A landscape with many valleys, sampled at points; each row gives a point and its height.
A ball rolls from a point to whichever of its 6 nearest points has the largest drop for the distance, and stops where none of them is lower. Distance is the straight distance between rows; heights are no part of it.
J_125: [ 85  80 111  77  67  73 129 104 100  88 103 124 117  87  72 102 110  76
  96 112  96]  height 53.1
J_255: [101  99 105 108  92 104  94  87 112 118 104  94 100 103 100 102 111  94
 104 100  95]  height 46.8
J_881: [100 140 112  87  79  60 143  70  96  54 100  51  79  84 130 100  71 107
  95  71 129]  height 60.0
J_323: [113 130  89 100 110 103  94  67  89  95  86  69  80  83 139 107  68 106
 113  79 139]  height 20.9
J_327: [105 105  92 113 101 110  83  97 107 125  96  91  99 111  97 103 103 104
 114  98 100]  height 38.4
J_537: [ 88 100 106  79  81  92 118  87 102  88 111 110 113  81 105 115 105  98
  96 100  95]  height 31.1
J_696: [107 113 102 123 121 128  78  93  97 103  97  95  85 118 117  92  88 129
 113  91 107]  height 24.8
J_698: [131 137  91 123 134 132  87  65 110  96 104  52  67 108 158 106  69 120
 114  82 124]  height 14.6
J_907: [ 78  91 110  66  71  75 123  96 101  83  95 122 103  85  88 105 102  90
  98  91 110]  height 38.8
J_73: [ 98  96  98 112 108 122  83 113 100 122  96  97 102 114  92  95 121  93
  95 108  91]  height 38.1
J_946: [ 95 119 107  68  77  66 123  80  97  67  94  74  91  85 118 113  85 103
 102  95 117]  height 25.4
J_970: [ 88 121 109  60  63  56 129  75 100  54  88  75  81  80 110 114  85  92
  97  85 114]  height 26.6
J_621: [110 134 106  92  95  72 110  70 100  86 105  79  87  87 134 104  79 101
 101  90 125]  height 16.0
J_187: [106  81  87 122 115 132  73 125 110 125  90 107 103 134  85  73 115 115
 102  98  76]  height 39.1
J_678: [103  87 110  99 101 105 110 105  99 105 106 105 120  93  85 108 106  82
 102 105  86]  height 27.7
J_670: [ 98 112 105 106 106  99  92  86 109 107  92  95  92  99 100 105 108  91
 102  94  99]  height 66.6
J_156: [ 98 127 105  94  87  68 110  76 109  75 104  82  93  90 121 120  88 100
  95  97 119]  height 18.9
J_626: [113  75  77 132 127 132  48 121 115 140 101 113 108 133  94  83 113 136
  97 107  75]  height 23.8
J_971: [100  86 100  90  89 100 107 105  94  89 121 118 120  85  81 108 106  93
  94 107  92]  height 31.6
J_454: [101 141 114  77  64  57 147  64 101  52  88  50  65  79 123 105  70  88
 102  68 132]  height 47.6
J_787: [ 88  60  88 100  86  92  98 133 110 104 113 145 118  95  67  87 114  76
  86 118  67]  height 62.3
J_106: [ 90  81 107  91  79  85 123 113  92  92 108 125 120  97  79 104 111  86
  92 107  99]  height 37.8
J_820: [ 95  70  95 101 108 124  86 125 108 134  88 111 110 120  78  88 113  92
 103 109  72]  height 25.6
J_95: [ 98 133 113  82  85  57 131  71 102  58  95  66  79  91 142  97  76 116
 100  72 127]  height 8.3
J_421: [109 107  90 120 120 133  72  90  99 115  98  91  91 115 108  99  92 133
 120 101 100]  height 17.1
J_38: [ 80  58 107  93  63  85 113 122 102  98 115 151 127 103  74  85 108  73
  90 115  78]  height 28.9
J_241: [105  58  79 124 122 139  69 141 112 133  93 116 112 127  80  95 116 103
  90 134  71]  height 42.0
J_816: [119 105  83 128 144 140  58 113  93 130  99  97  97 120  95  93  98 135
  98 104  89]  height 40.1
J_998: [ 93  59  85 103  97 117  82 128 102 122 108 127 114  99  73  83 116  88
  97 113  65]  height 28.8
J_972: [102 123 114 103  95  88 110  85 100  85  96  86  98  97 113 110 108  96
  97  95 113]  height 90.2
J_739: [104  95  91 119 108 127  78 122  97 120  94  95 109 125  88  93 111 117
 106  95 101]  height 23.7
J_930: [121 111  96 133 148 143  57  93  98 127 101  86  85 115 107 101  91 132
 106  96  86]  height 20.7
J_561: [103 116 102 105 112 123  82  98  95 121  97  95  87 114 109  93  95 117
 116  86 117]  height 25.5
J_896: [135 142  89 130 139 132  86  63 109 104 106  63  72 105 153 106  70 129
 110  90 117]  height 10.3
J_58: [ 86 103 113  53  67  58 138 102 102  74  93 113  98  73  85 109  98  83
  87  90 117]  height 54.1
J_383: [106 131  93 113 112 101  89  81  91 100 105  70  86  97 122 105  74 107
 107  89 133]  height 9.9
J_796: [120 122  89 126 126 121  79  88  84  99  99  70  83  94 120 100  86 118
 109  89 135]  height 21.6
J_361: [ 91  84 112  64  60  55 139  96 103  92 101 125 115  86  69 112 109  69
  91 107  93]  height 46.3
J_310: [106 135 101  94  94  67 113  75  98  77  97  70  73  78 145 102  75 111
  99  73 123]  height 7.8
J_999: [ 83  76 111  88  74  85 122 119  89  95 106 131 120  89  72  88 109  77
  85 111 104]  height 44.1
J_844: [104  88  86 126 125 129  66 118 100 125  92 104  97 136  97  87 107 126
 101 105  85]  height 19.0
J_208: [114 139 102  86 116  81 100  69  90  78  99  64  78  80 150 106  73 110
 110  70 128]  height 43.2
J_60: [ 93  80 108  82  94  90 113 112  92 104 116 120 115  84  80 100 113  87
 101 109  94]  height 33.5
J_686: [ 97  75  94 115 114 122  87 114 101 123  91 109 105 115  93  84 118  94
 103 106  75]  height 12.0
J_788: [109  91  98 135 125 133  70 120  97 124 100  95 109 125  94  95 103 130
 106  98 102]  height 6.2
J_713: [100  86 105 109 112 113  97 111  99 117  97 101 107 104  87  94 122  82
  96 107  85]  height 25.9
J_656: [ 99  77 106 100 109 102  95 117 100 116 105 114 116 106  72  98 121  84
  97 103  77]  height 24.0
J_613: [ 82  90 106  70  60  73 131  96  97  88 104 119 110  81  76 110 108  85
 103 103 102]  height 46.0
J_945: [112  96 102 119 101 113  81 104 102 123 104  90  99 106  98  99 104  97
 107 105  91]  height 10.7
J_697: [ 82 126 112  75  78  64 137  69  97  52  87  70  77  88 121 117  84 104
 100  81 118]  height 28.6
J_432: [ 71  60 100  86  60  80 124 116 104  97 106 151 125  99  54  80 119  65
  96 124  63]  height 15.2
J_758: [109 131  93 115 131 128  80  85  89  98  93  76  94 104 129 102  87 127
 110  94 130]  height 44.4
J_160: [114 136  95  93 106  87  98  72  93 105 103  74  81  89 127 112  78 114
 105  88 127]  height 13.5
J_714: [126 134  89 120 124 122  87  69  93  98  97  63  78 102 139 109  75 125
 118  86 122]  height 7.7
J_142: [ 96  77 107  83  78  81 127 105 101  95 115 124 116  87  69  99 117  84
  96 102  97]  height 42.2
J_374: [ 93 109 115  72  81  67 127  80  91  70 100  92 100  88  98 123  95  83
  94  99 106]  height 25.8
J_428: [ 87  76 107  95  92  96 111 113 100 102 117 134 119  90  76  94 121  86
  97 107  87]  height 30.1
J_607: [ 82  68 107  80  64  74 138 110 104  96 109 126 124  86  67  87 119  75
  94 111  91]  height 49.3
J_492: [105 136 105  97  97  82 108  79  95  89 104  78  90  87 124 119  81 103
 106  91 116]  height 18.8
J_918: [ 73  63 101  76  59  71 125 122 103  99  86 144 136  90  67  89 120  56
  88 120  71]  height 7.6
J_692: [ 94  76 110  94 100  98 102 123  87 105 103 133 111  96  72  91 128  84
  94 108  74]  height 26.0
J_512: [ 98  77  94 105 117 112  88 125 102 122  94 118 105 108  75  90 121  85
 104 114  73]  height 23.4
J_324: [103 122 108  88  83  67 125  82 100  66 108  83  96  89 112 120  93  96
  91 102 115]  height 23.2
J_897: [127 133  94 137 158 141  68  87 101 114  97  61  78 116 138 100  79 133
 109  89 122]  height 33.4
J_821: [109  88  92 131 135 131  60 121  98 125  91 109 102 120  99  80 109 141
 104 100  83]  height 18.7
J_14: [111 138 100  96 100  84 105  76  99  87 100  76  78  83 128 107  77 109
 105  87 127]  height 15.5
J_2: [128 143  90 134 148 136  74  73 102 109  97  62  71 113 146 104  73 123
 107  92 121]  height 11.6
J_277: [ 89  68 114  87  78  90 119 119 100  93 109 138 118  93  74  93 123  81
  94 105  94]  height 35.5
J_213: [ 92 100 112  85  82  90 105  90 102  90 104 105 106  89  92 117 107  96
  96 107  91]  height 31.4
J_9: [111 132 100 106 120 109  87  67  94  90  91  60  78  93 152 107  72 109
 117  72 132]  height 11.7
J_627: [118  61  75 128 131 138  59 134 120 137 104 114 105 133  89  85 114 122
  89 122  71]  height 32.8
J_779: [ 96  62  79 104 108 128  77 120 108 130  93 120 114 116  76  83 113  84
  95 122  66]  height 34.8
J_702: [ 91 106 120  82  85  82 122  93  97  76  92 108  94  89 104 118 104  93
  97  97 112]  height 28.5
J_311: [113  99  93 117 113 124  72 112  96 122 106  92 104 123  96  92  99 126
 112 101  97]  height 7.3
J_765: [108  58  78 130 134 140  50 150 117 123  98 122 117 140  77  83 120 111
  83 138  76]  height 45.8
J_188: [ 95  85 107  78  81  84 125 105 103  91 112 123 114  79  81 112 107  96
 100 106  96]  height 36.7
J_101: [ 83  88 104  74  54  64 140 117 105  86 105 123 116  79  62  97 110  66
  91 119  93]  height 56.5
J_648: [111 145 106  91 106  65 120  72  94  62  98  72  78  79 147  97  69 115
  98  67 132]  height 33.0
J_75: [112 103  88 123 129 134  73 106  98 125 112  91  98 118  96  98  91 134
 111  99  95]  height 15.4
J_126: [ 75  67 113  76  63  60 137 112 102  93  94 146 128  85  63  79 120  55
  86 118  73]  height 11.3
J_226: [ 92  79 103  97 106 113  91 125  92 113 112 122 107 101  80  92 121  91
  94 112  81]  height 24.1
J_349: [114  67  78 130 117 137  66 123 107 127  99 115 115 138  80  87 119 121
  97 114  70]  height 37.1
J_516: [ 87 104 111  61  69  70 127  96 100  71  93 105  97  91  93 119  96  86
  91  94 118]  height 31.5
J_629: [ 74  70 106  85  64  69 133 119 109  96 102 134 129  95  71  87 126  65
  87 115  87]  height 25.7
J_444: [118 136  85 107 124 121  86  72  90  90  92  70  80  92 141 107  65 112
 113  88 129]  height 11.2
J_684: [ 94 122 109  79  75  72 124  81 101  64  98  81  97  93 112 128  90  99
  91  88 113]  height 22.5
J_591: [ 89  64 100 103  95 106  94 123  96 115 105 140 116  92  76  86 110  87
  87 115  71]  height 27.0
J_275: [ 97 121 107 108 104 107  87  92 105 110  98  99  97 107 113 104  96 102
 116  93 111]  height 39.9
J_961: [100  58  85 109 114 122  78 132 109 126  97 126 108 113  72  86 112  86
  91 125  66]  height 35.1
J_856: [ 94 126 109  82  76  69 126  77 102  67  89  81  94  85 130 125  85 109
  98  90 114]  height 23.3
J_757: [100 123 109 103 101  87  95  92  90  96  95  90  94  95 115 110 101 103
  90  89 121]  height 11.4
J_963: [ 96  55  78 106 113 127  74 151 107 129  91 118 117 126  71  89 115  89
  96 136  74]  height 45.7
J_345: [ 91 120 112  97 100  85 108  92 105  91  98  96 106  93 112 116 105  99
  90  93 107]  height 80.0
J_23: [ 84  59  96 104  92 103  96 129 101 115 115 136 116  93  71  83 111  82
  99 117  69]  height 45.5
J_154: [ 85 117 108  57  66  62 136  90  97  66  93  89  83  77 101 120  90  90
  97  99 116]  height 28.0
J_190: [ 95  66  83 114 109 133  80 133 113 131  91 115 106 128  81  90 115 110
 104 122  69]  height 50.9
J_228: [ 92 134 113  73  70  50 143  75  88  46  90  61  75  83 125 113  74  91
 101  79 134]  height 31.0
J_609: [ 80  63 103  97  71  90 122 119  96  93 113 139 125  97  78  85 119  79
  88 111  79]  height 38.2
J_4: [ 94 115 118  95 101  82 115  95 106  82 103  89  97  93 113 113 102  93
  88  94 119]  height 52.9
J_138: [ 91  68 104  99  86  97 104 122 104 101 110 140 124  98  74  88 117  76
  95 108  71]  height 56.4
J_898: [ 86  96 112  60  61  61 141  99 103  92 102 124 103  83  71 106 109  72
  86  99 105]  height 44.2
J_982: [107 125 107 100 113  98  98  92  99 104  96  90  82  96 103 100  85 102
  94  86 132]  height 34.7
J_726: [ 96  68  84 116 114 135  70 125 111 126  84 114 108 122  81  93 118 103
  98 119  67]  height 55.9
J_855: [120 128  94 130 150 138  71  90 103 107  94  75  80 118 130  98  81 127
 113  88 110]  height 11.9
J_368: [ 90 105 114  90  96  91 114  86  95  89 100 103 101  92 112 108 114  93
  99  96 102]  height 34.0
J_877: [ 71  68 105  71  64  65 127 123 101  94  90 141 131  91  62  86 118  61
  87 117  75]  height 13.4
J_278: [105  97 105 106 106 102  95 110  98 115 103 102 105 109  84 103 113  91
 106 108  89]  height 39.0
J_503: [111  99  92 127 132 136  62 111  93 121 105  90  93 112 100  96  93 138
 106  99  97]  height 19.3
J_882: [111 132  92 121 135 135  82  91  91  98 101  76  87 104 127  96  82 123
 112  93 121]  height 53.3
J_563: [109 122  90 116 123 120  80  90  88 105  99  82  91  99 118  98  95 119
 121  89 122]  height 34.2
J_751: [124 126  94 126 136 133  86  77  88  99  99  63  85 109 129 110  74 125
 123  92 125]  height 11.8
J_316: [131 134  84 136 140 129  76  60 106 108 113  59  62 105 149 107  69 134
 110  75 119]  height 8.6
J_47: [100 102 102 100  97 109  94  96  99 113 103  95 106 101  97 108 108  90
 102 109  81]  height 38.3

Where does a ball stop that starts at each point below?
J_213 => J_310
J_930 => J_714
J_999 => J_686
J_125 => J_686
J_897 => J_714
J_241 => J_788
J_142 => J_686
J_898 => J_310
J_765 => J_788
J_188 => J_686
J_154 => J_310

Call two points neighbours if one is among the 6 nearest of the other. Go from one point of each pair to the other, from neighbour to neighbour, staying as low as possible. Name the highest point that can't be avoided.
J_788 and J_757 => J_930
J_383 and J_918 => J_277
J_383 and J_310 => J_14
J_714 and J_757 => J_492
J_714 and J_383 => J_444
